Each row is a point on a tangle of strands that fork and nearly touch. The rows are in no order.
(in the rows, 128 means zero)
Points whose rows are less than 103 apart are linked; no others are. Some points are linked to none.
<1510>: [125 137 166 138 204 101 142  95  80 117 116 141 103  82 142 131  52 119
 152 150 153 117  81 131 120 174 103 122 108 180]
<1797>: [146  93  92  99 117 126 177 132 152 168 127  98 143 140 125 141 125 144
 182  99  68 122 102 135 144 129 107 193  65 178]
<660>: [145 120 153 126 144 114 111 147  90 114 116 120 115  94 100 126 189 151
 161 113  52 138  87 144 103 124 118 202 148 145]
<337>: [121 147 135 161 144 105 179 132 139 141 100 147 170  97 117 177  73 162
 119 103 103  79 129 106 139 177 151 120  93 175]
<1585>: [139 122  89 144 174 111 211 126 158 132 115 111 151 140 152 157  67 147
 119  92 102  87 104  76 154 160 163 149  76 191]
<1137>: [120 161 128 115  50 143  90 122 147  98 196 159  81 135 104 113 156 146
 159  69 101 119 143 145 117 120 183  71 195  99]
<896>: [142  65 103 110 116  67 160 176 125 125  64 122 170  89 145 148 136 157
  76 182  96 133  98 120 110 116 153 126  82 112]
<1805>: [145 166 145 137 154 192 141 142 132 158 109 135 149 145 135 164  92 148
 139 120 127 131 146 113 128 137 124 197 136 159]
<50>: [134 116 149 120 187 105 138  94 106 125 125  96  87 108 148 100  97 125
 192 163 137 107  83 116  86 157  67 169  92 179]
<1146>: [140 172 114  90 205 132 166  84 160  91 147 169 123 137 111 120 147 101
 163  98 166  95 118  93 157  76 186 112 155 166]
<299>: [138 123 117 109 117 215 124 158 144 164 128 134 146 171 112 123 162 109
 127 143 186 141 179 120 127 135 167 165 171  86]
<1077>: [151 143  75 101 153 194 147 112 158 108 176 122 123 205 163 111 127  87
 153 151 169 122 145 105 138 103 142 159 156 153]
<364>: [146 125 168 144 180 151 136 142 110 144  68 166 135 113 144 166  98 159
 132 159 129 127 120 131 112 166 137 182 123 156]
<1017>: [116 114 152 154 135  95 104 120 105 128  86 149 131  83 140 156 111 150
  94 151 126 138  97 149  99 149 117 150 136 120]
<1249>: [144  71 106 108  91 114 173 149 142 171 110 103 160 126  98 145 136 152
 173  99  68 121 118 158 139 144 120 180  57 146]
<718>: [103 195 142 156 130 127 122  63 123 109 184 109 130 123 152 109 102 110
 152 105 173 106 125 119 173 116  69  88 167 156]
<293>: [108 132 148 150  98  99  70 120 133 163 134  81 129  91 128  89 167 108
 119 121 130 156  99 162 118 120  65 144 128  90]
<703>: [146 122  76 118 169 147 152  96 138 104 174 113 116 188 168 104 124 102
 159 144 156 106 129 107 149  89 120 123 135 144]
<435>: [162 148 124 113 235 124 167 120 133  90 105 190  99 122 112 125 155 136
 147 131 114  75 109  88 126 104 151 138 153 178]
<170>: [134 123 137 129 107 119 107 107  94  84 212 116  91  93 122  79 185 113
 143  88  91 142  96 166 115  79 126 127 158 102]
<329>: [136 130 150 109 116 135  95 141 107 153 131 103 129 106  89 122 176 125
 160 110  90 150 110 141 115 104 102 203 157 132]
<142>: [143 135  92 116 188 132 157  77 126  82 150 143 104 180 158 100 127 104
 141 136 162 105 141 103 170  80 109  88 135 129]
<334>: [103  91  98 134  85  97 172 153 182 158 115 103 178 128 146 161  55 143
 148 152 105 108 139 122 132 145 113 118  29 143]
<1541>: [112 140 143 144 144 103 132  85 103  88 107 162 114 127 167 146  89 131
  81 152 153 124 161 117 154 132  98  80 125 115]
<2108>: [124  99  90 144 134 157 187 137 149 118 123 143 135 181 156 161  76 129
 104 164 150 112 175 116 141 131 149  96  90 118]
<715>: [124 124 117 140 156 143 119 110 116 133 152 106 119 146 158 109 141 107
 146 150 161 130 145 130 146  87  87 138 161 114]
<1196>: [146  98 127 123 143 129 127 170 119 158  68 122 152 118 116 143 164 136
  76 166 116 146 117 137 102 133 160 162 118 102]
<1474>: [132 143 122 134 127 142 132 133 111  88 134 172  97 141  92 140 150 122
  74 118 137 143 130 137 104 114 151  96 156  79]
<468>: [149 148 104 129 172 125 181 110 138 100 161 139 134 144 107 130 106 137
 138  82 137  91 127 104 172 122 170  99 128 165]
<378>: [112 155 124 128  77 115  95 150 114 139  92 131 133 127 141 151  95 129
  47 167 140 176 137 121  93 134 127  43 112  91]
<2088>: [102 135 132 136  67 132  70 144 139 174 154  82 139 125 104  92 153 102
  97 127 145 164 133 157 105 142  96  86 123  83]
<906>: [140 152 137  96 116 104 140 105 138  84 199 148 118 114  98 106 163 144
 162  62 110 100 129 134 145 128 196 101 140 149]
<2140>: [143 119 144  80  89 168 114 138 102 148 150 115 132 112  60 132 186 124
 167  99  91 144 123 150 135 111 138 212 171 135]
<1445>: [129 162 171 136 130 181 108 152 104 129 130 152 149 122  85 152 148 129
 118 117 131 148 138 134 107 122 136 191 182 118]
<1877>: [108  93 145 116  77  83 125 169 159 168  75 123 184  87 110 148 120 157
 128 131  79 126  99 139 126 144 111 170  41 116]
<847>: [113  78  77 140 113 104 138 111 172 158 138  55 125 148 181  93 113 100
 160 154 127 137 117 137 142  92  58 147  74 115]
<324>: [148 168 139  94 128 171 143 132  99 151 131 141 154 123  65 155 140 134
 165  83  98 107 121 127 144 113 142 202 156 183]
<1161>: [148 190 141 130 181 181 147 122 138 142 123 135 136 142 164 151  78 134
 140 115 151 126 126  85 139 158 137 190 147 180]
<647>: [133 105  95 114  82 141  99 147 142 167 126 106 131 164 124 111 149 111
  78 165 159 156 172 135 109 156 139  57 125  80]
<837>: [153 129 151 104  94 157 139 150 108 135 138 136 152 107  52 143 166 143
 164  78  77 132 114 152 129 132 149 200 152 159]
<65>: [148  97 114 131 204 141 147 159 115 132  60 149 119 130 149 151 151 142
 136 194 109 110 121 110 101 122 142 183 120 132]
<1076>: [125 100  93 111 112 135 128 126 127  89 126 155  99 183 121 136 140 112
  87 134 147 140 174 110 138 136 151  55 128  82]
<112>: [ 79 185 153 135  71  97  92 125 143 139 207 112 146 103  93 118 128 126
 187  77 106 132 111 157 169 152  50 121  83 123]
<767>: [139 139 122 134 155 164 127 145 115  97  92 184 105 123 103 140 173 122
  62 133 133 149 101 126  86 104 142 121 172  82]
<1784>: [139 114 126  86  82 180 126 141 118 156 139 110 139 146  84 126 176 121
 165 107 136 135 154 144 132 118 147 195 168 114]
<1919>: [132  83 132 101  70 146 156 158 149 208  90 119 164 133  75 158 141 153
 152  94  91 133 126 151 135 135 116 189  76 140]
<1890>: [ 96 125 126 139  86  92 129 125 147 108 195 130 123 127 108 117 117 134
 165  86  97 122 133 147 152 157 126  58 107 150]
<564>: [127  98 110 133 179 106 124  81 140 124 123  97  93 140 220 107  72 115
 150 190 156 120 120 114 131 121  68 137 107 154]
<1544>: [140 136 138 142 179 134 109 130 105  91 108 167  95 113 122 133 166 133
  97 141 111 126  91 133  98 109 132 159 187 109]
<538>: [132 174 148 136 142  77 123  75 108  53 165 146  98 111 114 119 116 151
 101  81 107 123 117 135 134 111 110  70 141 130]
<1026>: [134 126  89 122  39 130  92 169 124 155  95 135 112 137 119 160 108 142
 105 105 105 155 131 157  95 165 192  30 141  70]
<860>: [125 136 154 117  96  91  99 132 108 130  68 141 130  85 180 121 106 142
  49 176 172 176 114 135  89 147 105  92 110  95]
<2076>: [124  84 123 141 134 108 111 127 147 190  79  83 142 114 182 104 122 109
 126 167 133 125 112 126 119 108  84 158  86 112]
<774>: [128 150 193 129 169 110  78 110  82 114 129 131 107  84 111 106 128 124
 179 135 138 138  88 146  98 165  70 182 175 152]
<597>: [116 147 131 147 125 145 108 115 105 107 146 140 108 133 131 131 142 113
  68 148 155 159 139 128 117 113 114 102 164  82]
<1277>: [119 173 152 144 165 101 174  99 134 111 163 142 130 109 109 142  96 147
 136  51 141  91 113  82 170 120 168 102 139 171]
<1841>: [152 146 106  93 173 131 153  83 153  75 170 164 108 142 108  91 161 102
 164 103 161  94 137 122 166  82 172 106 157 142]
<1045>: [132  64  87 135 129 103 140 129 151 163 116  67 134 137 169 107 126 104
 137 166 140 134 137 142 131  98  99 139  80 104]
<822>: [110 163 161 135  91 120  89 131 116 133  74 155 117 109 173 141  92 141
  41 174 172 182 149 125 102 147 115  69 116  83]
<1641>: [132  84  77 121 143 120 205 124 145 106 115 140 140 173 153 158  76 142
 106 149 132  91 162 109 150 132 171  87  66 134]
<662>: [151 114 117 120 205 101 141 107 120  60 115 173  76 134 126 111 173 118
 112 143  95 121 107 119 122  78 123 116 156 122]
<1704>: [ 91 127 122 148  98 140 101 107 125 140 182  86 121 147 141  97 136  87
 126 145 186 152 163 136 150 102  73  88 151  88]
<2027>: [126 159 152 128 181 133  85  89  90  91 157 136  84 115 153  95 139 107
 144 158 163 117 119 126 132 107  73 133 192 134]
<282>: [114  99 105 138 112 159 149 146 145 155 114 117 137 171 161 152  97 117
  86 182 170 140 186 115 139 129 146  82  94  97]
<1186>: [127 162 153 149 113 174 108 154 106 105 152 145 132 113  73 140 149 127
 101 104 128 141 118 141  93 112 153 150 196 100]
<599>: [118 101 100 120  72 140  90 171 140 177 109 128 133 163 133 151 117 118
  85 163 151 158 172 129 127 172 162  46 131  88]
<1189>: [153  69  81 128 151 107 181 137 129 124 111  99 141 135 143 136 135 138
 166 146  80  98 117 135 137 113 145 165  85 149]
<741>: [132  84 116 125 101  95 136 107 106  92 213 121 107 103 139  79 187 131
 162  73  74 130  96 161 117 116 140 123 125 122]
<1928>: [151 108 124 138 203 131 166 148 118 126  58 155 141 122 154 177 107 162
 139 167  98  93 119 115 112 149 155 184 109 159]
<1652>: [115  69  91 120  94 115 164 164 152 156  93 114 154 148 172 152  78 134
  89 195 157 138 174 103 138 123 137  72  61 107]
<1980>: [104 149 123 134  69 112 100 159 103 121  97 160 119 122 118 180  71 141
  72 121 113 176 117 130  91 135 158  33 115  96]
<183>: [130 131 133 123  64 148 112 140 125 105 176 137  88 111  96 114 182 158
 149  74  91 126 122 154  88 136 185 102 175  87]
<635>: [ 91 139 151 121  58 110  95 131 148 159 186  99 133 105  95 105 156 127
 181  89  96 148 113 170 162 139  47 157  78  89]
<1466>: [148 108  99 123 147 151 127 164 128 153  93 123 147 138 127 130 171 114
  62 165 146 151 134 140 107 122 155 127 123  80]
<505>: [127 156 142 136 122 131  95 109  96  87 187 120 103 107 101 100 168 105
 152 101 110 138 110 158 121  92 111 153 190 126]
<1188>: [115  82  88 109  91  95 132 136 130 105 110 137 116 169 136 150 106 121
  99 152 129 145 176 120 144 144 153  34  99  94]
<1229>: [107 129 137 161 106  91 129 141 126 102 118 148 141 111 102 171  95 156
  97 121  99 120 131 139 113 146 134 100 114 139]
<1298>: [133 108 102 107 122 130 140 105 136  63 159 160  87 168 115 102 165 118
 105 112 157 130 158 119 144 106 143  76 162  89]
<1482>: [149 105 119 109 157 141 131 136 112 160 104  91 109 138 112 123 168 140
 180 145  83 125 117 112 109  96 105 211 129 150]
<765>: [113 142 119 141 126 136 105  97 139 148 158  86 133 144 164  92 127 106
 169 137 153 137 128 132 135  88  55 165 144 127]
<1786>: [145 111  86 122 155 119 203 111 148 106 145 130 131 169 126 136 104 145
 133 109 136  81 147 110 160 135 174  85  90 145]
<1949>: [109 135 143 161  93 102 132 137 121  97 159 131 122 105  85 141 120 156
 122  84  77 133 107 160 109 143 132  97 123 137]
<987>: [108 110 115 143 134 100  99 101 144 165 135  74 113 129 177  84 128  99
 173 143 134 132 108 130 138  98  39 156 110 119]
<1261>: [146 101  84 101 136 166 135 136 131 103 148 134 102 148 118  90 216  93
 124 143 155 132 140 135 130 103 154 137 192  78]
<894>: [141  85 107 127 126 115 162 136 133 100 144 137 125 148 100 122 155 153
 133 111 109 100 145 147 133 140 170 119 123 130]
<1515>: [105  70  91 126  75  94 167 158 172 144 116 108 160 134 161 163  59 137
 135 174 129 119 167 115 139 133 122  67  40 127]
<1961>: [135  97 104 119 166 139 108 134 112 157 118  78 102 147 144  91 177 102
 160 173 133 128 121 105 115  77  95 173 132 110]
<982>: [109 149 136 152  73 137  78 160 128 162 133 104 133 124  93 123 136 124
  85 127 131 169 124 154  78 149 123  85 133  86]
<483>: [115 156  99 123  84 166 136  89 151 119 200  95 137 181 149 105 110 106
 175 112 183 116 159 115 152 130 114  97 148 145]
<1250>: [116 175 131 118 134 116 134  71 127  72 185 138 113 159 129 109 112 112
 128  91 176 114 152 103 173 101 125  41 140 143]
<810>: [142 116 120 125 176 107 103 119  92  98  82 141  73 101 143 122 174 126
  86 173 118 141  85 134  89 108 115 139 160  93]
<1393>: [133 143 148 122  63 147 122 145 115  99 180 140 108  96  76 120 162 153
 160  57  70 128 104 169  83 132 185 143 162 110]
<1538>: [124 224 168 120 148 161 119 106 114  99 157 167 148  99  70 140 132 112
 140  84 135 100 129 122 139 117 171 159 194 165]
<346>: [130 168 126 125 147 172 127 103 180 137 169  92 159 188 198 124  80 100
 118 130 168 154 152  81 166 155  95 161 127 188]
<2024>: [145 143 131 106 115 109 153 136 178 111 155 163 134 135  80 143 139 170
 163  57 107  76 155 105 153 161 234  95 135 163]
<421>: [139 101 104 117 114 112 149 174 121 132  65 138 170 102 116 160 147 162
  58 167 103 147  97 137  85 130 191 134  96 107]
<2071>: [126 145 128 139  52 155  90 169 132 127 149 152 103 146  80 157 116 153
 138  79 106 144 122 141 103 163 187  68 186  92]
<966>: [ 95  96 121 139  80  75 130 139 150 141 104 111 157  92 147 144 105 134
 117 163 123 138 124 135 136 132  98 110  75 115]
<827>: [136  88 114  95  71 164 145 140 163 204 128 104 140 160 104 129 128 129
 162  91 114 135 121 143 148 119  94 194  98 141]
<713>: [115 171 144 128 122 161 126 105 196 164 155  98 162 173 174 126  71 108
 122 114 153 159 142  94 166 162  71 179 102 187]
<184>: [148 149 164 141 210 173 154 134 117 123  81 156 106 121 158 156  71 144
 139 165 154 112 128 120 115 180 148 169 121 177]
<956>: [155 128 103 110 153 117  87 124  98 129  78 119 106 106 153 110 184 118
  62 189 128 154  88 142  84 108 112 124 141  81]
<963>: [ 97  94 111 134  54 125  89 172 163 179 113 129 154 166 132 152  87 115
 118 145 141 157 170 141 139 171 148  53 111 101]
<922>: [149 135 146 120 207  81 121  83  90  49 112 177  58 114 133 104 144 129
 126 136 116 107  98 123 120 121 101 111 161 133]
<1862>: [115 131 141 161 118 152 136 130 174 164 103  99 145 159 194 134  64 131
 107 160 153 142 168 119 130 131  93 150  82 128]
<457>: [132 181 149  97 110 138 133 103 144  94 190 151 130 117  70 125 148 120
 168  53 138  92 139 122 159 127 217 116 155 165]
<804>: [121 123 171 143 113  99  45 115 119 173  94 101 116  78 133  86 155 106
 119 131 126 150  66 157  93 149  60 174 134  99]
<252>: [136  92 115 113 142 136 117 135 122 178 109  67 111 138 139 104 163 114
 174 152 101 137 118 120 111  89  82 192 105 123]
<1992>: [157 126 129 119 110 190  96 168 122 191 115 111 156 155 105 112 172 106
 104 141 162 151 166 137 115 129 137 157 139  82]
<191>: [158 133 127 117 214 109 151 137 115  76 116 165  95 106  93 124 180 145
 159 130  77  87  99 109 111 104 159 166 151 166]
<1968>: [136  88 143 122 151  93 144 137 125 148  52 129 152  94 151 147  92 156
 165 159 102 105  99 130 111 147 113 188  82 160]
<1269>: [125 102 139 128 185 119 121  92 119 134 113  88  82 137 176  89 103 121
 169 182 153 110 108 108  97 134  66 168 110 155]
<1779>: [156 109  89 109 144 175 110 145 123 146 129 119 125 158 121  86 199  80
 102 166 173 146 150 130 123 114 141 129 174  77]
<229>: [124  56 108 125  96  79 148 153 122 128 112  96 145  82 134 118 167 135
 129 140  57 138  91 156 114 123 147 150  68 116]
<327>: [134  42  77 114 125  91 178 149 153 151  91  76 158 131 156 136 115 137
 151 157  83 122 115 135 128 110 129 170  48 130]
<1306>: [149 119 102  95 151 143 158 100 147  66 155 179  99 161 119  98 167  99
 139 118 157 120 150 128 151  82 151 103 172 113]
<588>: [112 193 166 137 172 131 168 115 145 117 146 167 150 116  93 163  89 152
 128  62 160  90 131  74 161 129 195 105 154 168]
<1532>: [153 111  88 110 140 115 200 127 143 145 134  97 141 132 121 143 109 143
 174  62  74 108  88 101 162 142 147 178  75 199]
<372>: [158 113 123 113 150 108  86 145 108 168  63 115 139 111 170 105 164 120
  70 195 149 135 113 140  90 116 121 145 124 100]
<228>: [139 156 147 118 205 100 112  74  97  67 138 163  65 117 147  93 149 121
 145 139 150 100 107 106 137 105  96 111 182 146]
<1192>: [139 161 101 113 167 174 120 101 157 124 171  95 130 193 189 112 108  93
 142 148 163 130 138  80 151 112 106 173 148 181]
<914>: [102 124 122 135 106  79 132 103 133  85 165 133 119 147 121 134  88 129
 123  97 109 134 153 134 162 146 122  23  94 144]
<701>: [124 185 143 117 153  79 133  65 117  50 169 147 109 151 124 112 116 132
 113  75 138 125 148 105 167 110 122  44 133 129]
<1396>: [ 83 132 189 142  83  69  78 125 134 145 105 138 139  62 145 119  88 130
  99 149 162 148  82 159 102 159  72 124  98  89]
<745>: [111 101 110 132 147  86 129  69 126 117 110 110 110 129 225 111  70 112
 121 180 171 132 142 122 149 119  55  97 107 116]
<1878>: [151 154 187 128 165 183 129 144 113 174  70 150 136 117 126 163  96 169
 148 128 126 141 124 125 114 165 117 214 132 175]
<1367>: [149  79  81 106 144 132 139 126 119 102 157 112  99 145 136  89 207 107
 154 138 127 127 127 141 145  98 146 146 159 106]
<1889>: [116  86 127 133 105  56 140 136 125 110  78 135 140  75 169 151  94 158
  84 180 132 143 119 119 120 128 105 101  92 120]
<1004>: [124 157 164 139 139 113  88 105  97 105 153 129 108  89 110 110 159 134
 172 117 110 128  96 147 124 123  94 170 191 146]
<1902>: [152 101 135 124 136 116 128 158  99 119 107 124 136  99  86 142 186 159
 132 109  47 145  77 153  97 121 156 189 127 127]
<1363>: [117 181 179 151 152 135 124  90 109  78 113 187 114 143 157 157  76 141
  77 129 163 128 170 111 148 160 111  74 140 126]
<1874>: [152  54  86 111 116 114 138 143 115 121 147  94 111 125 135  94 204 126
 132 132  97 131 115 153 128 120 160 143 124  96]
<839>: [106 202 137 139 116 138 125  63 132 105 202 113 133 138 134 108 104  93
 152  86 187 101 137  99 175 103 129  68 157 157]
<1164>: [160 164 141 104 177 129 124 130 103  83 153 147 111 101  79 109 190 121
 170 108  72  98  94 123 123  92 168 184 168 167]
<1732>: [142 130 100 130 177 108 190 123 137 138 116 102 135 123 129 143 100 144
 163  88  85  92  83  75 147 144 151 177 100 197]
<560>: [126 128 113 126 125 208 142 139 142 132 149 154 122 177 132 124 142 102
 117 156 202 139 185 115 138 116 146 113 166  95]
<417>: [123 186 147 149 159 164 189 133 146 136 142 146 157 146 115 165  74 148
 125  72 146  97 135  74 159 151 191 131 129 178]
<1624>: [135  53  90 120 143  66 154 151 118 121  77 107 143  94 162 142 142 139
 109 186  89 119 105 129 126 105 138 138  89 125]
<714>: [101 139 111 137  98 178 117 105 144 140 186  92 130 184 160 108 112  99
 150 138 205 142 181 119 149 112 100 100 153 109]
<246>: [138 104 147 125 183  97 134 117 102 134  81 120 109 101 148 136  95 141
 182 164 112  98  91 130  96 166 100 176  96 177]
<2114>: [122 149 129 154 165 166 135  90 124 114 123 141  93 161 197 129 100 113
  93 174 190 144 170 118 156 105  92 107 149 106]
<86>: [137 195 174 149 176 161 137 105 118  91 120 193 118 124 135 150  91 144
  96 123 156 110 152 114 152 150 126  96 162 138]
<171>: [151  81  98 126 171 124 150 148 117 134 111 107 122 142 127 124 165 131
 167 147  89 109 118 134 130  96 137 179 119 133]
<1556>: [111 171 154 144  91 153  96 138 107 100 182 143 114 117  78 132 139 134
 116  93 136 145 126 147 103 111 134 110 184 105]
<1081>: [157 167 119 104 229 138 186 104 154 104 121 190 110 139 113 126 138 123
 133 100 144  95 123  83 153  84 172 111 158 172]
<1425>: [144  86 131 125 171 109 120 161 109 159  51 121 134 109 141 148 161 145
 114 180 102 122  96 120  99 120 146 178 119 118]
<859>: [139 105 123 115  99  89 143  98 123  93 207 135 117 116 132  85 172 145
 175  73  91 108 128 147 145 137 159 111 122 156]
<1099>: [127  96 132 145 115  91 149 142 123 111 120 119 144  88 104 142 158 152
 123 110  49 134  91 164 112 145 140 153  99 133]
<934>: [135 165 165 155 170 144 125 116 108 113 129 165 133 113 139 150 102 149
 121 134 149 106 137 128 141 149 121 137 166 150]
<1675>: [138 145 119 148 177 141 205 144 145 138  95 137 162 127 135 183  63 158
 113  94 107  84 128  80 143 166 177 157  93 184]
<1924>: [109 144 131 138  71 135  73 128 126 141 186  74 109 120 104  81 168  98
 128 106 147 169 129 157 110 118  90 101 169  77]
<1156>: [126 109  95 127 113 153 121 128 138 172 128  96 139 164 153 107 141 100
  82 177 183 140 177 130 131 126 122  85 112  80]
<2030>: [119  83 132 130 111  83 149 153 144 159  55 112 168  83 144 148 121 157
 146 146  78 123 101 135 124 135 108 183  61 134]
<758>: [107 171 147 156 151 152 115  82 111 104 157 144 110 149 168 120 106 113
 109 143 187 134 163 119 160 117  82  89 167 116]
<762>: [ 97 120 125 140  80 100 115 163 122 115 115 158 138 134 113 185  69 149
  95 133 106 153 135 136 110 151 154  55 105 126]
<1829>: [ 85 136 145 140  75 106  83 132 151 165 164  88 141 113 108  93 142 109
 145 104 125 140 115 159 149 121  42 138  93  87]
<442>: [124 125 158 125  69 133 133 155 121 136 144 131 148 103  57 150 151 156
 149  67  68 147 119 158 112 159 135 170 122 140]
<955>: [132 128  83 110  53 109 101 160 105 131  88 142 113 131 130 159  85 130
  96 120 115 177 119 149  99 140 167  19 108  70]
<205>: [106 123 112 133 113 108 148 105 130  91 158 145 119 184 135 134  86 120
 125 119 139 114 173 118 163 138 124  24 109 135]
<1689>: [ 80 147 130 153  75  99 114 124 144 120 197 111 140 122 108 121 116 124
 169 100 120 137 131 157 155 157  78  79 106 132]
<2118>: [143  81  90 116 115 117 154 156 140 155  69 110 165 132 181 136 115 129
  68 208 163 137 154 112 123 104 137  93  74  95]
<1891>: [137 149 173 138 212 148 141 106 104 121 106 142  98 114 158 131  63 127
 150 163 171 127 110 130 113 172 111 139 118 171]
<1499>: [123 120 207 141 127 129  76 148 112 178  56 140 140  86 142 111 100 118
 120 155 163 154  98 157 103 164 106 179 104 122]
<124>: [163 111 114 125 133 185 112 170 135 193  85 107 162 153 140  97 160 101
  74 183 169 142 156 137 114 125 135 139 110  91]
<1140>: [120 147 152 146  92 123 123 139 116  95 174 131 135  90  76 128 144 148
 142  65  83 130 109 163 108 138 135 144 145 142]
<1343>: [107 149 147 128  63 149  86 131 131  94 194 141 110 148  87 124 138 125
 147  92 135 133 152 139 122 141 163  88 185 120]
<325>: [126 201 145 131 159 194 163 125 154 132 137 137 141 141 148 167  69 126
 121  86 155 121 127  61 157 148 175 171 153 194]
<2033>: [109 160 136 153 125 129 161 144 130 138 126 140 174 116  87 167  88 151
 140  78 100 104 134 113 146 172 143 132 101 174]
<1978>: [137 125 103 131 176 165 158 103 122 101 132 153 103 179 174 119 125  95
 108 166 176 134 168 103 159  89 100  97 140 102]
<186>: [106 155 139 155 141 108 118  66 111 101 162 122 112 129 170 108 112 115
 139 131 164 126 138 134 162 121  54  97 165 129]
<1455>: [147 104 106 127 211 135 148 132 118  90  91 167  73 137 125 116 184 104
 127 179 120 111 117 102 112  84 117 147 157 128]
<2038>: [ 94 132 132 130  72 124  98  98 126 112 211  94 111 128 127  76 164  94
 152 113 158 149 148 152 151 106  88  88 163 103]
<21>: [120 148 146 148 160 149  89 115 104 139 142 124 108 123 151 111 144 115
 132 158 163 146 137 124 126 108  86 153 183 108]
<1894>: [106 129 140 166 119 149 132 146 146 161 117 126 158 135 146 149  98 137
 112 141 144 132 168 132 126 131 116 135 107 118]
<858>: [111 107 100 124 117  98 149 127 123  90 116 150 129 176 154 155  62 123
 102 146 134 119 188 104 160 135 125  27  73 121]
<2039>: [110 131 163 160 116 129 115 144 125 156  92 131 153 103 134 156 122 145
  80 149 138 150 135 139 103 141 128 136 120 110]
<1827>: [148  93 142 112 137 129  97 157 116 203  31 105 150 112 139 114 158 140
 122 169  97 129  99 116  96 118 122 196  94 124]
<2028>: [113 175 169 160 131 151 104 128 111 131 141 141 154 109 112 140 117 138
 139 108 135 133 139 136 129 142 106 165 172 142]
<52>: [141 191 146 106 165 162 141 126 111 121 134 160 144 115  78 139 141 112
 171  79 115  86 113 106 137 115 184 182 166 179]
<1897>: [122 132 134 141 103 115 146 153 138 117 151 145 158 137  75 150 109 162
 141  83  93  99 142 132 139 183 169  95 115 167]
<1990>: [105 140 138 152  58 144  79 183 123 167 128 118 136 117  68 158 115 138
 116  97 109 168 114 161  75 165 153  88 139  98]
<708>: [139 160 147 136 181  82 146 108 116  83 132 167 118  96 100 144 122 161
 106  84 100  96  97 119 136 133 154 108 155 156]
<1400>: [138 115 163 129 115 148  90 162 120 207  58 118 165 115 108 122 151 130
 103 133 107 144 109 136 115 118 102 196 107 119]
<1956>: [115  99 124 122  75 121 108 171 148 188  88  99 176 127 122 109 135 113
  90 163 135 137 140 140  98 141 126 110  76 102]
<548>: [144  99 121 136 134 111  92 141 133 182  71  97 149 101 187  94 136 117
  81 200 153 136 126 134 115 110 104 128 101 102]
<1242>: [114 147 148 150  39 155  90 178 119 144 148 137 119 112  67 154 120 153
 155  66  90 154 115 162  83 168 165  92 159  99]
<1167>: [135 177 139  94 138 132 157 111 169 101 164 166 133 135  72 132 156 142
 159  61 149  82 150  99 151 139 240 110 159 159]
<1047>: [149 174 144  99 164 115 120 102 111  76 183 144 108  99  96  94 175 120
 169  86  99 106  98 135 136  86 170 148 161 166]
<91>: [ 83 126 159 144  74  81  96 146 154 162  90 125 160  78 131 134 109 137
 106 149 131 140 107 138 111 150  87 130  80 101]
<954>: [137  68 107 119  90 101 140 139 120 148 136  81 126  98 121 110 184 122
 140 117  83 148 118 152 121 138 141 150  98 103]
<1970>: [125 127 102 135  53 149  77 169 140 157 127 145 118 154 112 159 125 137
 107 107 114 153 140 144 101 170 179  55 177  80]
<2053>: [130 195 154 121 118 130 100  92  99  87 200 126 120  93  92 100 165 107
 163  82 102 114 107 155 141  92 138 154 171 156]
<2122>: [128 143 150 147 109 172 119 132 200 173 116  97 159 185 185 135  59 116
  95 140 147 158 162 115 146 151  82 175  79 158]
<848>: [153  86 102 116 100 151 111 161 145 207  81  82 174 150 147  92 149 106
  82 167 154 124 153 141 112 120 125 132  76  97]
<861>: [123 149 137 134 141 190 121 127 116 110 145 151 118 158 140 122 150  90
  80 166 192 153 177 121 136 108 110 103 171  76]
<1030>: [140 108 112 121 104 114 156 149 160 116 132 165 135 160  95 161 120 172
 145  89  99  84 169 122 149 174 204  76 128 155]
<999>: [117 104 123 138 149  84 137  79 106 101 109 130 114 118 178 132  92 123
 103 165 136 118 142 119 150 121  84 102 120 117]
<1362>: [146 100  92 125 194 146 136 138 116 122 114 120  87 154 140 112 188 103
 145 182 131 119 129 108 123  78 106 152 151 110]
<1159>: [120 125 185 146 154 105  90 127  98 130  98 131 119  82 121 131 124 141
 135 140 123 144  84 157  90 161 104 180 153 136]
<2019>: [131  66 114 108 141  64 132 131 124 125  59 125 135  78 195 127 112 147
 105 200 135 130 102 120 117 118 107 132  98 126]
<852>: [130 190 158 116 116 150 124 119 120  91 182 147 145 115  62 127 132 121
 140  66 134 106 137 138 135 127 179 135 174 160]
<85>: [117 172 134 132  99 133 148 112 135 122 179 113 151 112  92 125 123 123
 176  59 129 108 136 116 164 143 138 123 120 170]
<476>: [ 86 116 126 141  73 108  95 155 141 137 128 142 147 141 122 171  61 121
 110 136 125 160 157 146 139 156 133  34 119 114]
<1287>: [114 131 189 141 101 133  73 150 126 206  57 129 155  92 115 116 133 116
  98 127 127 147  99 142 107 150  90 186 108 117]
<53>: [148 103 109 100 103 172 138 135 147 179 135  92 136 175 121 125 120 120
 162 111 129 141 141 123 129 110 109 204 124 144]

A fork is a point with three links. Follow the links from the first point to the second and name the forks in between, in order.
<714>; <1343>: <1980> > <762> > <1140>
<896>; <468>: <1196> > <1425> > <364>
<1515>; <896>: <1652> > <282> > <364> > <1425> > <1196>
<597>; <588>: <124> > <1196> > <1425> > <364>
<1081>; <955>: <505> > <457> > <837> > <1140> > <762> > <1980>

A fork is a point with three links, a tip a point with one. Leave the first point through the second and follow the links. Name the first fork or tip that comes.
<1968>; <246>: <1140>
<1878>; <1805>: <282>
<1675>; <337>: <457>
<1045>; <847>: <327>
<1159>; <1017>: <538>
<1924>; <2088>: <1980>
<1363>; <1541>: <1877>
<804>; <293>: <505>
<1786>; <468>: <364>
<1076>; <1188>: <804>

Follow the links from the first point to the second, and from the first to the third. Name the last point that the two ways share.
<859>; <1026>; <329>: <837>
<329>; <906>; <588>: <837>
<1164>; <1585>; <1229>: <457>
<745>; <1980>; <2140>: <1140>
<2024>; <2038>; <774>: <457>
